Each row is a point on a landscape with many valleys, with its height.
A ball rolls from a point to whichever of its 3 nearest points has the largest drop for the distance, and stops where none of them is lower. Distance is the straight distance between rows; heights are no part of it.
zasir height 6.83: [100  92 114  97 123 155  99 135  58 157 115 113 120 121  98  98 111 141
 112  74 106  60 144 137 134 140 103]
sudis height 5.72: [ 98  86 116 108 144 164  69 132  42 174 117 124 119 121  82 115  95 151
 120  60  97  49 150 143 148 165  90]
Mavo height 2.73: [121 108 113 110 110 142 139 134  92 148 121 124 100  86 136  95 152 152
 135 138 103  89 141 115  94 129  93]
Veba height 6.67: [163 133 187 141 119  88 168 124 192  93 104 149 100 133 115 177 115  60
 142 147 175 198  93 125  82 113 169]
tapuf height 5.79: [105 126 102 110  99 149 111 133 116 115 131 103 180 147 116 106 130 152
  97 105 125  97 152 161 168 123 108]
les height 2.61: [139 142 171 126 126  88 168 122 181 109 103 147 142 163 109 191 106  75
 136 144 178 199 111 121 116 111 189]
Gazom height 0.93: [164 132 126 143 127 117 154 128 151 134 126 132 127 107 135 126 165 151
 142 173 117 135 153 122 101 121  99]
Nuzu height 2.01: [110 101 125 157 177 189  77  99  57 174 167 149  47  69 174 110 128 148
 158  79  51  29 125 115 101 138  92]
vita height 5.93: [142 128 122 106  95 129 133 125 121 135 123 105 155 126 133 100 142 149
 109 146 114 118 143 135 129 124 103]
Terut height 1.91: [127 113 109 133 117 137 152 130  97 146 122 127  98  85 146  93 175 163
 152 141 110 105 139 106  88 122 100]
sul height 1.42: [176 142 154 162 148 104 149 115 180 118 124 133 111 114 123 156 145 114
 146 172 137 174 125 115 101 126 122]
Zavi height 1.79: [121 100 105 145 135 143 154 124  87 164 130 133  69  83 159  87 171 152
 167 138 103  99 144 106  87 130 110]
zopu height 0.36: [136 155 133 114 114 126 125 127 160 108 147 104 178 170 150 135 114 125
 113 151 132 159 125 137 176 133 148]
palo height 0.67: [129 148 125 116 117 126 120 125 153 104 142 105 181 160 147 125 122 137
 103 150 123 153 134 139 173 125 132]
daso height 4.73: [100  99 123 115 151 158  76 127  40 170 121 124  99 115  93 119 100 157
 122  74  92  43 149 141 134 159  86]
pel height 3.39: [115 110 114 112 111 146 122 132  72 161 120 121  87  95 133  95 144 151
 136 121 101  76 132 118  91 138  98]
tef height 1.88: [136 107 100 165 134 134 166 128 110 160 124 132  81  81 160  83 174 147
 166 149 111 115 148 114  77 112 104]
tefo height 1.08: [106 114 129 132 168 175  72 123  48 174 154 131  59  79 130 122 126 148
 152  88  68  30 138 113 104 145  82]
Baru height 5.80: [102 105 103 105 102 147 113 121 109 124 129 116 169 141 107  96 122 161
 105 103 119  92 160 154 154 127 102]
keb height 5.71: [110 143 104 120 102 142  97 138 140  97 148 105 182 161 134 112 124 135
  91 126 133 127 137 152 185 119 116]
Pes height 6.12: [ 81  92  73 122 134 145  77 166  72 136 131 142 170 142  84 113 103 184
 101  49 134  68 149 141 191 150 112]
dizu height 0.92: [180 134 154 177 145 104 155 117 187 119 123 135  95 102 128 141 156 107
 143 171 132 165 131 125  96 115 116]
bope height 1.06: [ 96 174 122 108 121  94 156 147 170  92 142 160 178 182 132 172  78  92
 118 140 180 198  80 118 159 109 210]
Leri height 0.63: [147 151 139 115 116 120 138 126 153 114 130 103 172 163 151 138 122 129
 112 158 129 159 132 127 156 132 147]
Lak height 0.91: [ 97 111 129 136 159 184  70 115  56 171 151 138  51  75 146 107 123 144
 147  87  68  43 129 108 101 140  86]
kinav height 5.78: [120 139 122 110 105 142 119 125 131 113 130 101 182 149 132 102 129 139
 105 133 120 123 143 149 152 119 121]
dape height 1.07: [180 131 167 195 151 103 159 104 196 119 128 142  70  97 127 127 165  89
 154 157 135 186 116 134  93 111 123]
Gake height 1.61: [120 104 114 132 135 153 130 126  72 159 138 133  71  79 161  83 151 153
 155 117 101  78 130 103  92 134 112]
Sugi height 1.21: [138 161 133 110 134 106 136 132 161 106 130 124 176 181 142 153 101 118
 112 150 142 183 107 129 173 140 175]
marib height 1.00: [179 138 161 179 147 100 158 110 191 113 129 141  79 100 130 148 154  87
 148 161 137 180 111 127  97 117 124]
tamab height 1.59: [130 144 165 121 117  94 172 120 191 101  94 146 140 166 118 195 107  57
 132 141 199 196  92 139  98  97 193]
vasos height 5.98: [ 89  95  93 115 136 154  84 153  62 151 125 125 154 141  85 107 109 165
 105  60 127  56 145 148 181 157 114]
Pavig height 0.62: [122 161 136 115 132  93 162 143 168 103 129 142 154 183 135 178  87  96
 128 142 184 203  94 122 148 123 199]
dolo height 0.89: [105 105 120 139 160 167  94 115  51 173 146 148  44  68 165  98 144 146
 170  89  80  61 123 109  97 150 110]
Dobo height 0.97: [142 149 132 119 117 119 131 122 153 111 133 112 180 153 141 127 132 142
 114 154 123 157 142 133 154 132 139]
Bunap height 0.60: [129 155 141 116 132  96 158 134 180 101 125 149 166 183 129 181  96  98
 128 149 181 203  95 118 148 118 195]
Ninu height 6.28: [ 84 121  87 127 105 150  90 152 116 100 148 121 189 156 108 108 126 163
  86  91 136  91 142 148 185 119 110]
tabi height 6.17: [ 89  97  78 114 157 149  64 173  52 151 137 137 158 140  84 112  94 184
 108  52 123  52 151 136 195 173 115]
Lutop height 6.07: [ 91  86 101 116 154 152  71 154  42 156 126 124 137 130  87 114  91 168
 108  56 113  57 149 138 175 165 113]
gamu height 4.50: [175 144 156 147 142 107 146 127 176 122 114 121 137 127 127 156 141 115
 134 166 128 171 126 116 104 128 126]
lup height 1.73: [157 144 146 108 122 120 135 116 151 113 123 111 158 147 136 141 134 131
 117 157 121 160 142 130 143 126 135]
lanin height 5.84: [119 113 118 105  91 141 117 127 106 134 125 101 151 133 122 102 133 155
 114 117 112 100 154 146 140 120  93]
pared height 3.81: [164 154 156 128 137 114 141 121 164 114 120 122 155 158 137 164 113 110
 128 165 134 184 128 128 135 136 156]
Gozud height 1.44: [109 109 124 151 163 179  92 100  52 173 158 150  45  64 173 104 135 142
 170  80  65  54 128 112 100 141  99]
Sem height 6.88: [103 100 117 106 138 160  93 128  49 160 122 119  92 106 109 106 117 146
 132  84  90  48 143 126 123 148  94]
lin height 0.82: [109 169 123 104 133  99 150 141 170 103 146 147 167 179 135 171  90 100
 116 145 173 206  89 117 168 120 202]
Zepet height 5.29: [159 132 138 129 115 121 150 123 149 127 121 111 150 124 142 127 149 149
 131 166 110 142 146 124 111 121 113]
Kolan height 1.40: [104 103 118 121 150 163  84 121  56 167 145 131  57  83 137 105 135 145
 151  88  84  51 123 107 102 150  92]
Mip height 2.29: [114 174 116 112 113 114 115 136 162  90 152 120 177 177 141 137  99 117
  94 145 134 169 105 125 200 133 150]
meve height 0.85: [ 94 173 113 111 125  75 156 155 173  99 137 162 175 179 135 175  79  83
 121 145 205 201  88 129 138  99 227]
Rora height 0.83: [150 113 107 180 142 127 177 122 142 142 129 129 100  83 144 102 171 145
 157 164 121 136 151 118  85 109 101]
tumu height 5.86: [ 94 104  91 102 109 149 108 127  76 139 122 116 155 138 105 100 126 148
 100  84 124  71 147 143 151 133 101]
miket height 1.92: [111 171 119 107 130 106 131 136 159  96 144 138 169 185 138 155  91 111
 108 154 157 182  92 125 185 130 182]
Rivep height 6.16: [ 94 101 104  97 103 150 103 128  78 151 118 111 126 123 107  98 120 152
 110  91 116  68 147 140 134 140 100]
sedu height 4.32: [159 139 189 146 111  88 170 116 205  97 103 150  87 121 116 162 134  62
 145 152 179 198  85 118  83 104 160]
zotap height 1.36: [103 105 114 136 140 161 117 121  58 169 139 134  55  72 162  87 157 148
 161 106  91  63 125 105  89 146 113]
Mateg height 1.25: [141 116 114 132 112 131 145 134 122 143 123 121 124 100 138 103 165 164
 139 157 106 111 145 120  96 118 101]
firas height 5.77: [117 137 106 116  95 143 111 133 142 114 141  97 186 153 130 105 129 149
  90 128 131 123 151 157 177 122 114]
muku height 6.39: [112 111 114  87  99 143 120 121  89 149 115 110 125 108 119  93 138 156
 117 113 108  82 146 135 119 133  96]
zivun height 0.88: [178 127 143 199 154 105 161 110 182 119 133 136  93  90 136 130 178 107
 153 162 133 162 138 126  88 108 105]
nutog height 6.30: [119 117 115 105 100 140 134 122  95 144 113 111 142 111 128  90 141 153
 122 134 113  96 147 137 112 124 100]
Mamum height 2.04: [102 105 118 119 158 156  73 116  46 168 138 130  72  95 114 115 119 148
 138  83  77  47 130 109 105 150  89]
bem height 3.34: [181 143 163 151 147  99 158 125 184 121 110 134 114 125 122 166 137 102
 140 156 144 183 118 115 106 125 137]
terug height 0.70: [134 153 141 111 134 100 153 138 176 109 122 143 160 175 129 180  94  96
 120 152 166 199 110 121 141 121 193]
bel height 5.90: [ 95 122  86 123 101 144  97 153 126  96 141 113 182 157 120 105 120 150
  93 105 128 103 148 166 181 130 109]
tido height 1.56: [105 109 117 131 131 155 114 123  63 162 133 135  63  79 150  87 155 146
 158 105  87  72 123 110  98 145 100]
dat height 1.12: [103 109 122 137 160 177  91 109  59 176 150 139  48  72 154 100 145 144
 162  91  73  55 125 102  96 144  94]
nure height 0.77: [158 125 117 153 133 117 157 128 145 142 121 136 115  91 143 116 172 148
 148 167 118 140 151 118  88 118  90]
leva height 5.81: [128 137 122 114  98 132 133 128 124 126 125 106 170 147 138 107 128 150
 112 149 116 121 151 145 141 122 114]
zolog height 0.52: [129 153 141 110 135  89 164 133 181 103 114 147 158 178 125 184  96  85
 127 146 188 201 105 132 131 121 205]
pefuz height 0.33: [112 150 148 119 116  82 171 130 195 106 105 146 157 176 127 178  99  69
 129 142 205 203 105 130 112  96 211]
tegi height 6.46: [170 150 161 139 139 104 151 116 178 119 114 123 144 146 125 168 132 107
 136 165 137 179 123 117 124 134 146]
Bapil height 0.87: [131 163 140 112 134 104 147 132 170 105 122 136 164 178 138 168  98 105
 125 148 160 191 111 121 158 134 190]
Roluz height 2.96: [105  99 125 117 168 172  67 121  36 171 134 126  88  97 107 132 103 149
 136  75  79  36 136 119 120 147  76]
per height 3.75: [176 142 173 149 138  90 163 124 197 105 106 141 104 124 119 171 141  81
 143 157 155 190 106 123 101 126 145]
nime height 6.03: [ 93  92 112 109 130 162  91 142  60 152 118 119 142 133  88 104 111 159
 110  74 117  71 152 145 158 149 107]
kasa height 5.91: [ 83  92  94 109 115 151 101 151  82 140 123 115 155 141  87  96 118 159
  99  70 130  65 148 148 162 139 113]
Tes height 0.71: [109 161 136 110 136  88 163 139 180 105 134 161 167 174 134 175  84  85
 118 144 194 198  96 125 142 104 214]
dera height 2.45: [166 145 165 127 135  96 162 127 186 110 114 136 132 158 118 179 110  89
 133 150 164 196 110 115 121 117 170]
Lako height 1.27: [179 129 185 170 136  96 162  95 200  98 130 150  66  83 134 138 159  68
 156 151 153 205  86 140  85 109 152]
fipug height 0.84: [148 118 107 155 127 117 159 124 127 143 117 126 104  92 150  99 172 154
 150 159 116 124 144 114  87 111 105]
Kefeb height 5.85: [ 96 108  90 113 106 145  97 146  90 118 129 118 171 147 106  99 129 164
  88  90 127  79 153 156 175 123 116]
movuk height 5.33: [102 159 101 124 101 139  94 141 155  90 162 115 194 173 132 122 123 136
  91 128 130 128 121 149 194 122 123]
fibor height 1.57: [184 136 178 166 137 102 151 118 197 104 120 142  82 113 119 158 152  72
 144 152 156 192  94 122  93 114 145]
kisu height 1.77: [174 130 195 159 115  98 168 104 200  88 117 161  60  93 134 137 149  45
 154 146 166 205  82 144  74 107 157]
guk height 6.02: [ 83 111  74 127 107 145  87 163 101 111 135 121 176 154  93 100 113 166
  91  81 136  86 145 150 183 130 109]
fumog height 4.40: [ 98 170 104 118 113 128  98 149 148  86 162 111 194 175 140 118 106 136
  96 142 126 147 120 137 192 134 127]
rifat height 5.92: [108 107 112  97 100 141 128 127  88 138 118 109 143 119 112 101 130 146
 113 117 111  86 144 138 132 127 103]
Gem height 6.56: [152 136 129 127 112 121 131 120 140 121 117 105 161 125 144 123 144 153
 122 165 115 130 151 129 117 128 116]
Kiz height 7.28: [174 148 160 135 133 110 149 119 173 117 116 114 139 137 129 156 130 117
 126 167 134 170 133 114 119 125 140]
rotu height 0.99: [126 166 126 109 116 112 128 123 162  95 147 114 187 174 147 143 105 117
 107 152 138 173 115 133 182 134 158]
neset height 2.79: [171 131 184 151 123  91 169 113 208  91 105 155  75 112 125 159 139  64
 144 150 176 200  80 125  78 105 154]
vire height 7.64: [168 142 142 137 132 119 148 131 155 124 117 119 145 124 129 146 144 129
 128 178 120 160 138 118 113 127 116]
bis height 5.82: [101 104 103 106 100 146 109 140  94 125 123 110 159 137 102  97 127 150
 100  97 125  77 151 152 161 130 108]
Magu height 0.95: [171 139 144 170 141 104 154 126 174 115 129 127 112 100 132 137 161 126
 143 165 129 162 134 120  99 118 107]
Vora height 0.86: [159 117 128 195 148 120 168 112 165 136 128 132  95  87 145 109 178 125
 158 164 131 144 144 123  87 115 103]
Mif height 1.02: [112 108 126 132 169 182  74 115  59 177 153 139  57  78 147 115 120 146
 161  90  64  38 126 116 106 142  80]
kiv height 2.17: [104 110 117 116 119 154 105 129  57 165 127 122  76  88 127  93 140 143
 145 101  96  64 128 110  95 146 100]
rodu height 4.52: [155 142 183 123 124  90 165 119 180 105  99 139 126 155 110 181 112  63
 137 147 177 204  91 120  94 112 174]
susim height 0.90: [146 147 152 116 130 100 158 127 172 113 114 139 152 178 122 175 102  92
 129 142 163 192 115 124 132 128 184]

Call two points neighbours if one is among the 3 nearest of the other. Go from one point of each pair to the other, from neighbour to neighbour, staying as low as possible. Name the highest point that can't be avoided.
Lako and nure: fibor
dolo and Lak: dat
zolog and zopu: Sugi
dizu and dolo: tef

Where does a ball stop that starts at each point below?
dera: zolog
movuk: zopu
sudis: Lak
